Each row is a point on a tangle of strands that fork and nearly touch. The rows are in no order.
Two points are linked if the straight distance between their rows is under 137. Some points are linked to none.
K_229: [ 21   4 -15  11  20  23 -13 -15   6  22  20  12 -29  17  -7 -15  45  -9
  -5  26 -63 -19 -21 -34  -9  21  17  -9  12 -13 -10   8   9   3 -23  -2
  48 -20  -6  -2 -29 -12   6 -57   5  -1  40  14 -28  -4  14  25  21  11]
K_253: [ 27   9 -17   5  -9 -26   8  21   4 -10 -31  14 -39  32  -9 -27  13   6
 -10  10  14  -2  -1  -2   8  -8  15  -5   9  19   7  24  21  -1  -3   0
   3  24  12   6 -16  21 -14  23 -38 -18 -28 -20 -16 -24   4  13  -4 -19]
K_688: [  5  18 -17 -10 -23  12   7 -16  18 -18   2  16 -42   8 -13 -52  43 -49
  19   5  18 -26 -30 -31  -7   7 -19  15  -1  25  13  46  11  51 -11   1
  22  13  18  17 -35  -7 -36  12   6  15 -10   2 -19   3  17  -5 -20 -27]
K_534: [ -9 -11 -13   7  17   3 -37 -37   8 -29  -3   4 -47   2  22  -7  68 -44
  28  15 -15 -20 -14 -37 -32  23   4  12 -10  23 -10   1  10  49 -21  19
 -14  33  23   6 -38   0 -32  22  41 -13  13 -11  25  -7  30 -11 -19  19]
K_675: [ -2  -2 -18   8  15  13   0 -13  -2  20  18   6 -11  -3   9  -9  13  -5
  11  12 -37 -18 -19 -38  -2  10  18  -3  24 -20   2 -11   7   7  -9 -13
   0 -20 -13  -7 -24  -9   8  -8  12  -1   7  37   8 -24  28 -13  34  -5]
K_702: [-26 -13   1 -15 -13 -10  -4  13 -31  -4 -43  -5  -8 -18   8  49 -14  20
   8  -9  24   7  25  21  -1   1  38   3  10   0  -2 -15   5   1   2 -13
 -47  10 -43 -18  17   0   3  25  22  29 -15  -2  30   1  17 -30   0   6]
K_761: [-12  11   1 -16 -33  -8   1  -6 -12 -12 -29  16 -19  -6   5  18   8 -19
  19 -16  33   5 -13   3   2 -10  17   8   4  13  11  22  14  20  13 -18
 -30  23 -30 -16  -3 -28   6  10 -14  25   3  15  32  -2  35 -28  17  14]
K_370: [-20 -43  21 -11  27  19 -36 -30 -17 -18  14   3 -32 -30  -3  24  -5 -34
  28  11  24  -3   3  -1 -15  26  16  23   2  15   0 -19   6  19   2   9
 -39   7 -34   6  14  -5 -39  25  17 -11 -22  11  32  17  18 -26 -18  -6]
K_655: [ -5  30   1  22  31 -29 -34 -10  10  23   7   1   3  17 -11 -31  30 -41
 -10 -13   6  -5  21   2  15   3 -29  -3 -14  38  -7   3 -16 -15  -4  16
  19  19  27   5  14  32 -17  -8   1 -16   3 -26 -13   2 -28   4 -16 -15]
K_279: [-18  -9  -6  20  28  -2   1  10   2   1   0   7   9 -29  -7  11  -1 -32
   9  13  15  12  13 -23  12  -1 -18  -4  -9   2  27 -17  -4   7   9  24
  -7 -12 -13 -10  21  -1  -1  32  -7 -29  -6   3  -5   9   0   6  -9 -23]
K_842: [ 13 -23  14   5 -19  11 -35  -7  33  -4  -5  -7 -25   3  33  42  -6   4
 -18  25   2  19   7  -2 -19  -3  46   1  25  -7  -3  10  57  31 -30 -25
 -10 -17 -20 -17   7 -28  28 -27   2  25  49  13  18  10  10  20  21  16]
K_972: [ 13   4  -3   8 -18 -15  45   5 -21  10 -10  23  23  20  -2 -10 -14  37
  -7   1  -7  -3  -5  10  11  -8   3   4  -7 -19  11 -12  -9 -31  -2 -20
  13   2  -3  17  20  19   9 -10 -12 -10 -21 -20 -14 -19  14 -12  13 -18]
K_401: [  9  21  -5  -2 -23  21 -30 -33  33 -24  27  14 -52  19   7 -34  29 -55
   3  19  16 -12 -23 -25   2   6  -9  28  -8  32 -12  40  34  65  -6  22
  41  30  19   8 -25 -11 -32 -15   0  -1   3 -10  -6  26  24  18 -31  -7]
K_432: [ 17   5   7  16   1  40 -16 -34  11   5  44  29   1 -21  26   8  21 -23
  12  28 -11   2 -29 -22 -19  17  -9  23 -10   6  10 -23  23  23 -14   0
  15  -8  -5  31   1 -34   6 -27   6  15  20 -13  28  35  23  -7 -25   1]
K_875: [ 14  28  -9  -2  -5 -14  -5  18 -16  17 -35  18 -11   6  22  -4  33  -8
   9 -21 -23   6 -20  24  27 -20   0 -18 -11   4   3  -3  -3  -4 -11   2
 -13  37  14 -27 -23  24  54 -16  -8 -10  47   0  -7 -10  -6   8   8   7]
K_748: [  4  16 -29  -1  -9 -15  48  18 -22  18 -47 -10  -1  23 -20 -10  18  24
  -1 -26  -8 -18   8   5  28 -17 -12 -16  20 -14 -10  14 -19 -27   9  12
   8  26  20 -35 -51  25 -25   6  -6 -18  -6  10 -24 -15  -5   1  37  12]
K_144: [  9 -30   8 -14 -27  10 -40 -19  25 -43  10   3 -63   9  29  22   8   2
  -1  34  52  11  11   5  -6  -3  45  40 -21  23   5  14  37  34  -9   9
  -5  20  -2 -15   3 -25 -22  13  -9  -8   3  -5  33  14  32  27  10   7]
K_528: [-37 -15   9   0  18  10 -16 -38 -22 -10   3   0 -29 -28  25  15  35 -53
  40  10   2 -14 -13 -28 -34  19  11  24   6  12   4  -6   2  37  -4   7
 -36  12 -29  10  -8 -16 -29  11  26   4   3  10  29  -4  35 -44  -9  15]
K_832: [ 19 -23   2   2  -7  28  67  24 -12 -17 -34 -28  46 -27  14   6 -64  54
  21  -7 -30   4  -6   1  -3 -15  -3 -21  22 -57  14 -34  -7 -34   1  11
 -21 -15   7  23   0  25  -6  50   7 -24 -31  16 -18  12   2   3  -7   1]
K_601: [-26 -15  18  13  66   2 -54  -8   7  10  54 -24  29   2 -23  14 -23 -24
 -30  -1 -33  -2  14  22 -30  29   1 -31  13  33 -10 -26 -19 -17   9  23
   8 -12   3  -6  34   7  10 -12  13 -16 -10  -9  16   0 -35  -8 -17 -22]
K_710: [ 17  -1  -1 -40 -37  16  61 -10 -29 -11 -35 -31   0 -26  19 -12 -10  42
  21 -23  48  12 -11  16  -3  -5 -33   2 -22 -23  13   8   3  14  41 -17
   5   1  36  38  -3 -32 -30  63   1   8 -20  -4   7  -2 -10 -18 -42   9]
K_667: [-23   2  -2   2   3   0  44   8 -26 -21 -37 -31  42 -11   9  -1 -12  48
   7 -38   4  19  22  25   6 -12 -70  -5 -25 -13 -31 -18 -20 -40  23  24
   3  24  53  19  12  12 -21  35  44  -6   3 -23 -24   7 -42   3 -38  40]
K_38: [ 29   6  -2 -31 -26   5  20 -24  10 -15  -2  -6   6  27   5 -17  31  29
   9 -25  -5  -9 -30   5   9   5 -51  25  20 -15 -20  13  34  11  20  -5
   6  19  51  -6 -39 -24  -9  -5  25  34  29  -7   2 -14 -16  -1  -9  39]
K_913: [  9 -19   2  11  -6   2 -41 -23  31 -14  21   4 -49   8  26   0  31 -32
 -12  33 -46   7  -7 -46  -6  -4  56  -2  11 -10 -15   2  25  46 -48  27
   3   8  -4 -18 -16 -20  21 -12  -9 -15  36   0  12  -3  31  28   5  39]
K_963: [  7 -26  25   6  -6  27 -43   0  25  -6   7  -9 -29 -16  26  26 -16 -39
  11  46  -4   8 -10 -13  -3 -11  55   1  20 -16  29   1  36  33 -42 -16
 -17 -26 -34  -5  20 -21  19 -23  -9   8  13  41   5 -11  23  21  20 -12]
K_695: [ 15 -12   4  -6 -16  25  43 -30  17 -10  -7  -4  12  -3 -17 -23  -7 -19
  15  -8  16  -1   6 -27   8  11 -43  22  11 -19   2   5  14  28  41  25
   7 -14  31   4 -27 -27 -44  25   4  13  -4  21   6   3   0  -3 -38   4]
K_853: [  9   8  11  -6 -14 -20 -11  10  24  -8 -34 -25  -8   7   4   5 -23  25
  -7 -25  34  22  26  23  18   0 -21  23   0   4  -1  26  40   0  32 -11
 -12  -2   2 -12   0   6 -17  10  -9   7   5   5  -3 -15 -21  19  15  -2]
K_604: [ -8   8  -4  15  36  15  -4 -19 -22  10 -19  -1  18 -33 -12   5  27 -16
  35 -16  29  -6   2  12 -21  15 -48   2 -34  31  25 -15 -26 -28  23   0
  -1  -3   3  28  -1  -7 -18  20  17   3   7 -26  -2   7  -8 -28 -54  12]
K_336: [-12  18 -25   8  14  -5  34   9 -11  21 -14   8   3 -12 -24 -12  18 -29
   0  -7   0  -9  15 -35  15  -6 -16 -25  13  -4   2   3 -42  -4   9  24
   0   5  -3 -23 -35   0 -20  22 -11 -25  -9  23 -20  -5   2 -19  17 -16]
K_864: [-42   6 -21  -9   3 -25  12  14 -47  28  -5 -10  48 -12 -15  13 -15 -10
 -22  -9   5   3  17  14  11 -36   3 -14 -18  -5 -13 -26 -32 -38   8  34
  -6   2 -26 -35  32  30  -1   3  -5 -45 -33 -14 -12   5  14 -13  -1 -14]
K_733: [ 15  16 -24   2  15  -8  40  19 -29  45 -22   9  -1  21 -20  -8  39  16
 -20  -3 -12 -44  13   8  34  -6  11 -25  13 -16 -11  14 -51 -35  -8 -14
  32   2   1 -15 -41  17  14 -41  -3 -40  15   5 -36  -6   4  14  20  -8]
K_613: [-26   7 -12 -11  31  20  28  -3 -28  44  31  28  16   4 -14  11  12  -6
  17  -3 -28 -16 -15 -19  -8  10 -13   0  14 -15  -2  -9 -26 -11   8 -26
   7 -25  -7  -9 -15 -17 -11 -38   8  10  12  22  11   9  23 -33  36  -3]
K_219: [-19 -25 -14   8  41 -22 -34   9   6  -2  19  22 -30   3  -3 -28  10 -62
   6  26   4  -2  -6 -41 -15   7  15 -12  -7  16  13  -5  -6  18 -21  15
 -18   2  17  -7 -12  25 -51  23 -19 -39 -41 -12   2  -3  10  12  -8 -63]
K_167: [ 41 -39  13  -3 -21  11 -10  -4  28 -41  -5   6 -28   7  11  22 -24  31
   6  23  30   7   0  13  -1  16  36  22  -5  -6  15  11  26  -1  11  10
 -13  -9  -7  -3 -10 -24   7  37 -13   4 -15   1  43   2  16  17   5   8]
K_545: [ 18 -42   9   3  21   9  28   8  -3 -24  -7   4  17 -18  13  -2 -41  32
  27   7 -10  11   6  10  19  -1  -8   0 -13 -26   4 -48 -12 -28  20  15
 -31   0   9  21  20  27 -22  58  -3 -49 -43   3   1  -5  -2   9 -18 -13]
K_332: [  5  11   3   4 -13   7  -6   6   1  14 -17  13 -64  30 -19 -10  -3 -35
  -9  14  -7  -3 -11 -22   1 -13  43  13  18  -7  15  50  35   5 -14 -16
  31 -11 -39  -9 -15 -12  -6 -40 -48   1   4  29 -22 -20  25  -1  41 -12]
K_429: [-15  16  -7   5  34 -32 -54   5  -4  36  31 -12   0   9 -10 -24  23 -50
 -32   5 -18   2  14   4  11  -9  22 -35 -14  23   0 -12 -29 -13 -21  25
  15  19   3 -13  10  32  10  -2 -25 -36 -25  -9  -4  -5 -24  15  -5 -23]
K_978: [ 21  21 -21  -6 -20  28  32 -26  14  -5   7  14   3  17 -32 -34  27 -29
  10  -6  25 -29  -3 -25  -1   6 -61  -3   4  11  10  21 -14  20  13  19
  42  12  48  15 -30 -25 -33   7  10  10  -2  -5  -3   4  -4 -10 -33   9]
K_882: [  0   8  28  22  14  10 -34 -38  33  -9  67  -1   2  15 -19   4 -17   3
 -12  20  -7   6  10   1 -16  42 -35  36 -16  22 -29 -23  15  -6  -7   3
  43  -9  25  40  40  -1 -24 -40  24  25   5 -31  -3   7 -18 -13 -12  -1]
K_908: [  9  -4  17 -15 -37  -8  -7  21   8 -15 -58 -33  -8 -14   6  39 -14  18
   5 -15  62  22  -7  39  13   4 -10  11 -24   3  18  41  52   1  32 -30
 -37  12   7  -5 -15 -35   8  11 -15   9  23 -12  22   0  -9  13   5  15]
K_461: [ 28  23 -12  12 -51   0  36  37   5  18 -51 -16  48  -4  -1   0 -43  35
 -35 -23  12  -3  -6  19   2 -25   1 -20  -9 -23   4  32   7 -28  13 -28
  20 -21  -1   8   6   3  52 -20 -28  -3  15  10 -24  -7 -10  22  36 -10]
K_750: [ 26  -8 -22   7  -7 -34  12  23  24 -23 -17   0 -20   9  12  -9  10  18
  -9  -2 -13   9  15 -21  16 -11  21 -24   2  -4   2   7  -7   2  -1  16
  -1  14  11 -20 -41  22  20  53 -14 -17 -23 -12  -9 -26  -6  24   1   6]
K_508: [ 10  34   4  -5 -18  -6   6  -4  27   6   7   0  -8  25  -5 -19  -6   7
  -6 -20  14   9  -3  -5   6   0 -27  29  19  -4   1  37  33   5  12 -15
  23   4   5 -12   0  -2 -14 -23 -21  17  17  24 -22 -25  -6   4  26  -8]
K_967: [  8  31  -1  20  -5  -1  -1  -8  19   2  10  -8  39   4 -27  -4 -32  18
 -26 -18  18  10  30  -3   1  -2 -35 -16   4  -1 -22   9 -22   0   5   6
  24  -6  27  12  50   3  27 -16  28   5  21  -3 -28  -3 -46   3 -12  15]
K_73: [  5 -16  -8 -15  12 -23 -16  19 -13  -6  16  -7   0 -12   2   7 -16 -10
  -5  26 -10   2  -4  -2  23 -23  51 -30   8 -19  18 -47 -21 -11 -14   3
 -15  -1 -28  -8  22  29  21  21 -27 -49 -43  -3   7 -22  21   7  16 -28]
K_376: [  6  23  -8  30  27  -1  -4 -27  -6  18  -5   1  20  -6 -19 -23  31 -33
   2  -8  14 -22   3  -7  -4   6 -46 -12 -34  26  14 -21 -43 -24   9  16
  26   5  32  41  14   8 -10   4   9 -15 -20 -32  -6 -10  -9 -27 -28   7]
K_592: [ 16  34  -1  -8 -28  -2  -3   3  14  26 -13   7 -41  39 -24 -29  18 -19
  -6  -6  -5  -8 -25  -6  19  -5   5  24  12   7  11  58  17  -6   2 -29
  43   4 -11  -3 -36  -1  -6 -63 -35   4  20  33 -43 -26  16  17  48   0]
K_246: [-12   2   9  -2  -2  34   5 -13 -15  42  29  37 -15  -4 -14 -28  16 -55
  13  26 -14   0 -25 -14   9  -2  22  12 -12  -2  23   2 -33  15 -33 -18
  22 -19 -36  22   3 -24   9 -51 -36  11   0  19  -6  17  32  -8   9  -3]
K_597: [-34  13  -4  15   2 -28  16  27 -10 -17 -13 -13  70   6   9  13 -16  57
 -20 -29 -19  15   6  43   0 -20 -36  -8 -26  -6 -34 -11 -34 -44  19  16
  -2   3  42  -2  35  43  14  -3  24 -17   1 -21 -21  -2 -31   8 -15  13]
K_49: [  0 -13  -9   4 -15  30  50   3 -28  -2 -48 -16  20 -41   2   7 -19  25
  30 -21 -14   2   9 -19 -12  -3   7  -7  21 -59  21 -30 -10 -27   9  35
 -28  -1   2  -6 -21  -7 -27  76  27 -11 -31  26   9   9   1  -5 -34  16]
K_781: [-11  -3   6 -15  -9  16   9 -14  -5   1  32   7  20 -24   0   4 -24  33
  17   1  26   3   0   1 -23  13 -17  12  -4   4 -12  -7   0  17   1 -30
 -22  -4   2  17  24  -4  -4  10  33  39   1  -4  28  20   2 -27 -10   8]
K_275: [-21  -8   4   1  28  11  -4   7 -15  16  -1  -4   2 -32   7  21   3 -31
  30   8 -30  -8 -14 -23 -11  11  21 -28  24 -25  14 -31 -17   4 -26 -14
 -39 -13 -41   5   6  -1  21   3  23  -5  -9  42  17 -21  14 -24   8 -18]
K_892: [  3  -2   9  17  -3   6 -42  10  26  16  15  10  23   3   9  31 -14  21
 -30  12 -10   9  11  16 -13  -6  22 -13  23  13 -17  13  25  26 -29 -27
   6 -23  -5 -19  16  -2  32 -50   7  47  59   7   7  25 -23  37  11 -19]
K_262: [-36  15  -9   5  16  -3   1  -6 -17  11  -3   8 -59  -3 -20 -13  34 -81
   6 -13 -11 -29  -7 -21 -15  -5   6  -2  37  21   6  32  -5  23 -20   3
  -4  21 -28 -26 -44  -8 -19 -16   6  15   4  22 -25  -2  -9 -33   7   0]
K_585: [  6 -22  23   0  13 -13  -5 -18  -4 -18  17  10  15   7   5 -11 -19  18
  12   3  57  24  26  17  18   3 -16  39 -47  16 -14 -18 -13 -20  28   0
  -6   6   8  29  52  16 -54  19 -10 -24 -25 -30   5   8  -2  -5 -29 -11]
K_800: [ 29 -17  10   1 -29  -6  15  24  23 -25 -38 -34  25 -16  24  11 -28  64
  -5 -19  -2  15   2  24 -12   2  14  -5   6 -29   8   7  13  -6  21  -1
 -29  -9  11   6 -28 -10  44  32  11  23  11 -15   7   4 -24  27  -6  17]
K_251: [-34 -14   3 -12  29  -1 -33  25 -17  18  28   2  22  -7   3  30 -17 -15
  -2  18 -30   9  -9   4  -1   3  35 -42   4 -12  -4 -38 -24  -1 -16 -15
 -21 -24 -32   1  24   9  40  -7  12 -11 -16  27  21   1   6   0  14 -41]
K_619: [ 17  15   8  -8 -40  18  23  20   3  34  -7  32  19 -29   8  -2 -35  -2
  11  12   8  -1 -33  -1  -3 -20  25  -1   3  -7  29   2  -8   4 -20 -47
 -15 -26 -25  14  13 -16  33 -26 -20  31  -1   9  17   4  33 -12  26 -12]
K_727: [ 33   2  12 -15  -3   6  11 -11  14 -20  23 -13  25   2   8  -4   4  40
   4 -28   2  14  -3  13  -4  22 -57  21 -17  20 -36 -13   2  -5  25   6
   1  15  57  11 -20 -13   0   1  31  37  38 -33  15  24 -28  -2 -38  54]
K_841: [ 38   0   2 -31 -45  15  47  -1  -9 -21 -25 -22  -6  -6   0 -17 -27  32
   6 -15  36 -10 -33   8  -7  -4   4  -4  -4 -15  31  29  21  12  28 -20
   9 -14  11  34  -7 -43   0  47  -9  15 -23   7  20 -17   6 -24  -9   0]
K_648: [ -9  36 -13   9  -2  -4  33  15 -29  47 -12  19   5   7 -23 -15  38 -18
 -13  -7  14 -13   2  11  31 -20 -15 -16 -13  11  10   8 -56 -29   1 -15
  31   2  -8  22 -12  16  22 -54 -16 -25   3  -6 -37   1  -5  -8   4  -3]
K_596: [ 42  -7   8 -31 -52  28  14 -14  20 -33   1   2 -25   8  15   3  -8  51
   2   1  21  -5 -22   4 -20  18  23  12  10  -5   1  33  35  21  17 -20
   7   6  -2  19 -21 -34  14  23   4  22   1  -3  32 -10  13  -2  -6  19]
K_186: [  6   1  -3   4  31 -16 -33  12  -5  37  12  -1 -22  25 -28 -18  19 -27
 -35  18 -33 -13  10 -10   7  -7  58 -23  21   2  -4   1 -10   3 -34  15
  14   5 -28 -28 -15  13  17 -30 -34 -30 -10  -2 -21 -22 -16  18   5 -16]
K_384: [ -1 -15  10  -2 -13  -6  20  33  12  -9  -5   5  56 -13  16  22 -56  74
  17  10  12  -2  -2  53 -39   1  10  -8 -21 -13 -15 -11  -3   3  -9 -49
 -31 -19  22  23  19  10  22   6  22  40   8 -19  25  35 -39  18   0 -31]
K_509: [-33   5 -25  -7 -21 -30  46  17 -55  17 -33 -19  59 -20  19   5 -26  33
 -17 -15 -16 -14  -9  16   2 -42   7 -14 -27 -27 -10 -36 -21 -38  -7  26
 -14   1 -16 -10  17  46   5  18  -3 -50 -39 -28 -13   5  22 -13  15   1]
K_607: [ -8   5  -7   0  13  -8 -13  -4  -7  -4   3  22 -59  11  -8 -41  18 -46
  10  27  21 -11  -4 -20   1  -2   3  -3  -6  31  17  27   5  28 -22  -7
   7   7  -7  17  10   6 -26  16 -22 -10 -35 -14 -32  -2   5   9  -8 -47]
K_521: [ 32  21  -5   2 -30  -3  16  37  13  -1 -28   0  16  -4  22  -2  -4  51
 -16 -16 -22  -4 -26  17   1 -15   7 -37   6 -13  10  13  11  -9  -1 -37
   3 -10  -4  11 -14 -16  63   2   8  18  26   7   4 -16 -12  17  17  -2]
K_87: [-26   6   2  -1 -20 -42  15  40   3 -17   6 -17  58  25   2  15 -51  61
 -36 -15 -20  22  17  17   4 -33   4 -13  -1 -22 -24 -14 -31 -51   3  31
   1 -12   9 -20  42  43  29  -7 -10 -18 -30  -8 -20   5 -15  16  24  16]
K_500: [-23 -19 -10   3  38  -4 -59 -36   9  -9  31  -4 -40   0   6 -15  39 -81
  10  33 -31  -6 -21 -40 -34  27  11  -8 -24  18   0 -13  13  29  -9  30
   3  17  14   1 -15  -7 -35   9  -3 -29 -14 -12  16   2  30   1 -12 -16]
K_92: [ -4 -24  10  -3   8  -3  -8  41  15 -28  -9  -1  34 -19  25  34 -15  71
  -7   5  -1  12  14  45 -22  12  24 -17  -6 -12  -8 -14 -12 -15  -4  -4
 -47 -21  -9   5   3   8  50   7  27  21  18 -15  11  24 -35  29 -18  -1]
K_431: [  1  -9   4 -16   7  19  27 -15   1 -10 -13 -28  22   2  -9 -13  -9  34
   6 -38  19   7  36  27   5  14 -71  12 -13   6 -34 -19   2 -23  30  -1
  13  10  48  15  -8  -6 -34  28  41  12  29 -17 -12   0 -49  -9 -46  42]
K_674: [-17  15  -1 -11 -19  -7 -20  -6  -8  -1  -1  24 -47  16   2  16   7 -32
  -8   0   0  18 -16 -10 -10 -13  44  17   4  14  12  28  27  24 -21 -16
   4  13 -38 -29   8 -16   5 -26 -32   3   2  12  13  -8  43 -15  30   7]
K_109: [  1 -17  11  23  13  26   5  -9  33   3   7 -13  11 -31   7   2 -12 -28
  15  15   4   3  11 -33  21  13 -36  16   7 -16  29  -9  15  32  26  14
 -19 -35  -2   4  -6 -19  -9  19  13   6   5  28   6  15   3  11 -11 -16]
K_736: [-27   9  -9  -3   4  23  31 -19 -18   8  29  15   5  -7 -15 -13  21 -24
  24  -3   4 -17 -25  -7 -12   5 -47  13  14   7  23   3 -12  -1  11 -22
  11 -19 -17  14  -7 -27 -18 -29   6  42  13  12  -9   6  15 -58  -2  10]
K_691: [ 14  14   1  12  16  14 -38 -37  39 -23  49 -12 -23  -1  16   1  13 -20
 -10  20 -21  -1   1 -31   3  17 -17  17  -2  31 -16   3  27  38   3  17
  19   9  -5   1  -8 -15  -4  -2  11  -6  12  -3  10  31   7  17 -16   2]
K_159: [ -6  -5   7  -2  -3 -28 -36  12  13  -9  -9 -10 -21  11  11  27  10   0
  -8  -8  30  24  38  25  16   1   7  19  -9  27 -19  11  29   3   7   6
 -31  27 -15 -47  -1  10  -4  16  -2  -8  14   5   4  -4 -11  19   2  -3]
K_28: [-25  12 -20 -10  -7   6  38   5 -29  -5   9  14 -41  26 -29 -22  48 -50
  18 -12   8 -25 -17  -7   6 -12  -9   9  24  14  21  38 -26   2  11 -12
  16   8 -28  -2 -40 -21 -23 -17 -16  25   5  24 -25  -3  18 -43  20   9]
K_988: [  5   1  12  12  45  16 -24 -19   0  38  27  15 -25  17 -40 -16  18 -47
 -16  23 -39 -12   1 -19  -8  15  13  -6  18   8   6  10   3   9 -29  21
  39 -12 -15 -16   7 -11  -2 -64 -29 -19   3   3 -21   0 -20  15   1 -20]
K_406: [ 13 -46   1  11  25  10   5   8   7 -13  -7  16  16  -3 -11  -7 -13 -16
  12   8   8   4  12 -24  11   3 -10  -6 -23  -2   8 -43 -21 -18  20  41
 -20   1   4   2  -1  19 -27  53  -4 -42 -28 -11  16   9   3  11 -34 -26]
K_833: [ -1 -34  22 -14  20   3   2 -10  21 -31  45 -25  -7  10   6  -9 -47  48
  -4  -6 -10   6  37  -1  -2  23 -15  29  13  -4 -36 -11  12   2  26  21
  -4  -6   8  -3  18   7 -37  41  11  15  -9   9  22  11 -21  16   5  20]
K_650: [-34 -11  -2  -9 -11  -6  36   9 -40   6 -63  -7  15 -32  10  29 -10  15
  10 -28   3   5  17  12   5  -4   9 -14   9 -15   3  -8   5 -19  13  17
 -45  16 -22 -14  -5   6 -15  54  18   1 -14  14   2  -1   3 -21  -5  11]
K_998: [-11   9  11  -5  -4 -44 -18   7  14 -11  35  -9  23  35   1  -3  -7  36
 -33   4 -21  18  31  12  19  -5   9  -6   0   7 -15 -14 -31 -26  -1  20
   8  -1   5 -13  32  39  25 -20 -11   3 -25 -30  -8  -9 -33  25   0  21]
K_150: [ 26 -24  -9  14 -20  -8  46  17   7 -16 -26 -33  31   1  -8  -7 -59  56
  -5  -8 -25   4  23  -7   8 -11  20  -4  27 -54   0 -16   6 -38   6   9
   5 -12   6 -11 -10  24 -21  37 -17 -16 -36  11  -9  -8  -4  17  18  20]
K_575: [-24   9 -14  -9 -14  -3  48  27 -61  24 -44 -10  55 -48  15  11 -15  30
   5 -26 -15 -12  -7   9 -12 -22   5 -12  -1 -38   0 -21 -22 -30   1 -10
 -31  -3 -11  -8  -9   8   7  22  20   7 -16   6  -1  11  15 -25  24   4]
K_762: [ 38  35 -16  -9 -22  10  14   1 -11  10 -29  23 -19  -2  17  -2  52 -16
  20 -21 -18  -4 -31 -19   7 -15  -6  -8   8  -7  19   4  -5  18  -8   5
 -15  29  14 -16 -51 -31  49   0   5   4  46  -7  14  -6  12   8   6  31]
K_962: [ -3 -11  15   3 -11  11 -15  22  14   1 -21   4  -2 -33   6  32 -40 -17
  11  24  33  -1 -19  19   2  -4  27   7   7  -5  42  12  39  18 -19 -58
 -34 -31 -34  13  30 -18  17 -20 -21  30   0  29  27  -7  15   5  31 -21]
K_93: [ 16  17   6 -21 -17   0 -10 -15  19 -21  16 -14 -28  23  19   4  35  17
   6 -14 -16   6 -29  -3  11   8 -33  18  20   9 -29  26  51  20   6 -25
  17  24  14 -16 -27  -1  -7 -24  23  30  34   4 -11  -8   1   3  17  22]
K_484: [ 28  27  -6   8 -26 -12  46  34  -7  17 -43 -10  49  18 -19  11 -20  63
 -28 -29 -18 -16   1  21  11 -16  -2 -22   6 -26 -22  18 -18 -37   8   0
  26 -10  23 -12 -14  24  39 -41  -9 -13  23  -4 -31   1  -8  25  44  20]
K_57: [-10   4  -1  -1  12 -28 -51  19  -8   3 -25  -4 -22  13  24  18  30 -15
 -19   3   5  22  15  28  22 -19  34 -15 -18  24  -3   2  13  15 -20  -4
 -19  22  -7 -25  16  16  30  -9 -14  -4  16  -8   8  -7  -1  23   7   6]
K_866: [ 25 -29   5  12 -28 -23  17  26  48 -32 -15 -31  36  -4  26  -6 -47  56
 -20  -8 -10  12   6  14  17 -11  14  -1   6 -36   8  -4  11 -26  19  19
  -6 -30  14  -3  -1   7  22  34 -24  13 -31 -20   0   2 -16  38  13  29]
K_361: [-17  40  -1   6   4  -5  25   5 -20  25  19  14   3  11 -46 -26   4 -53
 -17 -24  22 -12  16  -7  11 -21 -24  -2   8  24   6  21 -58 -10 -18  -9
  27  -4 -15  12  23  -1   6 -47 -12  -8   0   4 -36  -2 -24 -25   7   8]
K_455: [-44  24  -2   3  37 -15 -25  13 -28   7   8  10  19   7  -6  24  29   5
  -8 -19  -6   1   8  46   6   6 -24 -31  -5  37 -12  -2 -18  -6  -4 -13
   7  10  -2 -15  32  16  28 -32  10  11  21   7  -8 -15 -22 -23 -22 -16]
K_390: [ 20   0  13 -15  -6   2 -42  -7   3 -20  37  17 -55  26   4   9 -11   1
  -8  28  21  16   3  10  -3  -6  42  21 -12  27   0  14  31  12 -19  -6
  15   8 -26   1  38 -17  -1 -12 -28   8 -12 -20   1   5  18   3   6  -6]
K_779: [-36 -32   2 -16  34 -22 -54  20  -4   2  55 -22  41  -8  -3  31 -29   7
 -20  21 -14  20  17  15  -1   6  21 -41  -9  -3 -16 -49 -36 -17   7  21
 -19 -13 -18 -13  43  20  34   3  11  -8 -10  -4  27  13 -17  12   6 -14]
K_896: [-13  -8  28  29  50  13 -37 -10  23   2  47   9  23  -8 -19  15 -22  -5
  -7  25 -12   6  18  21 -14  33 -13   2  -2  12 -11 -20  -2   0  -6  -4
  15 -27   5  11  44  13   2 -38  23  11  13   4   2  14 -22   3 -11 -35]
K_789: [  1   1  28   5  13 -21 -16 -30  12 -21  45   5  17  25  -3 -11 -21  29
   6  -5  19  14  25  14 -10  30 -29  43 -39   8 -34 -12 -19 -23  14  -5
   9 -10  32  37  43  11 -39 -15   8   3  -3 -28  -3  -3 -22 -12  -8   7]
K_765: [ -5   5  -4  12   5  21 -21 -42 -16  18  36  41 -23   0  -2 -29  41 -59
  25  34 -20 -13 -42 -13 -12  10   6  26 -22  18  23  -4   3  14 -14   7
  35   2   0  35   2 -24 -16 -33 -27  13   0 -14  -9  19  39 -19 -18  -7]
K_423: [  1   4  16  16   4  10 -27   6  29   7  27 -10  11  -2 -10  13 -30  12
 -34   5  23   9  25  -1  -3  -3  -4   3  15   9 -24   5  -1  14 -16 -10
  12 -27  -7  -5  40   6  23 -24   9  18  24  13 -14  12 -32  17   3 -21]
K_815: [-14 -16  -6  -4  22 -17 -16 -24 -24  12   1   2   3  13  -5   0  39  11
   4 -20 -28  -7   5   1 -12  17  -8   8  12   5 -19 -23   2 -14   4   5
 -13  16   5 -18 -18  17 -19   0  27  25   1 -12  26 -18   0 -37  -5  35]

Follow the links from the first point to the second, and from the first to the third. Name the last point that the two ways share.
K_789, K_962, K_28 -> K_896
K_908, K_87, K_748 -> K_508
K_875, K_841, K_253 -> K_674
K_748, K_667, K_384 -> K_832
K_253, K_509, K_800 -> K_832
K_401, K_998, K_361 -> K_279
K_545, K_87, K_57 -> K_508

A fork is a point with three links, a tip a point with one. Leave the first point through the second and follow the links. Name the first fork or tip that comes.
K_675, K_229 -> K_604
K_604, K_376 -> K_675
K_998, K_87 -> K_508
K_93, K_38 -> K_998

A fork is a point with three links. Follow the links from the first point to the second and name the forks in between, in order.
K_967, K_675 -> K_423 > K_896 > K_251
K_246, K_648 -> K_688 > K_279
K_748, K_597 -> K_279 > K_832 > K_650 > K_674 > K_508
K_38, K_384 -> K_508 > K_674 > K_650 > K_832 > K_800
K_144, K_866 -> K_674 > K_650 > K_832
K_253, K_875 -> K_607 > K_688 > K_279 > K_832 > K_650 > K_674 > K_508 > K_853
K_596, K_667 -> K_674 > K_508
K_750, K_841 -> K_607 > K_688 > K_279 > K_832 > K_650 > K_674
K_390, K_461 -> K_674 > K_650 > K_832 > K_800

Name the points in between on the shortest way along the links from the first point to the second, in order.
K_691, K_908 -> K_401 > K_688 > K_978 > K_695 > K_109 > K_279 > K_406 > K_545 > K_832 > K_49 > K_650 > K_702 > K_761 > K_674 > K_332 > K_592 > K_508 > K_853
K_727, K_144 -> K_38 > K_93 > K_508 > K_592 > K_332 > K_674 > K_390
K_585, K_962 -> K_789 > K_882 > K_896 > K_423 > K_892 > K_842 > K_963
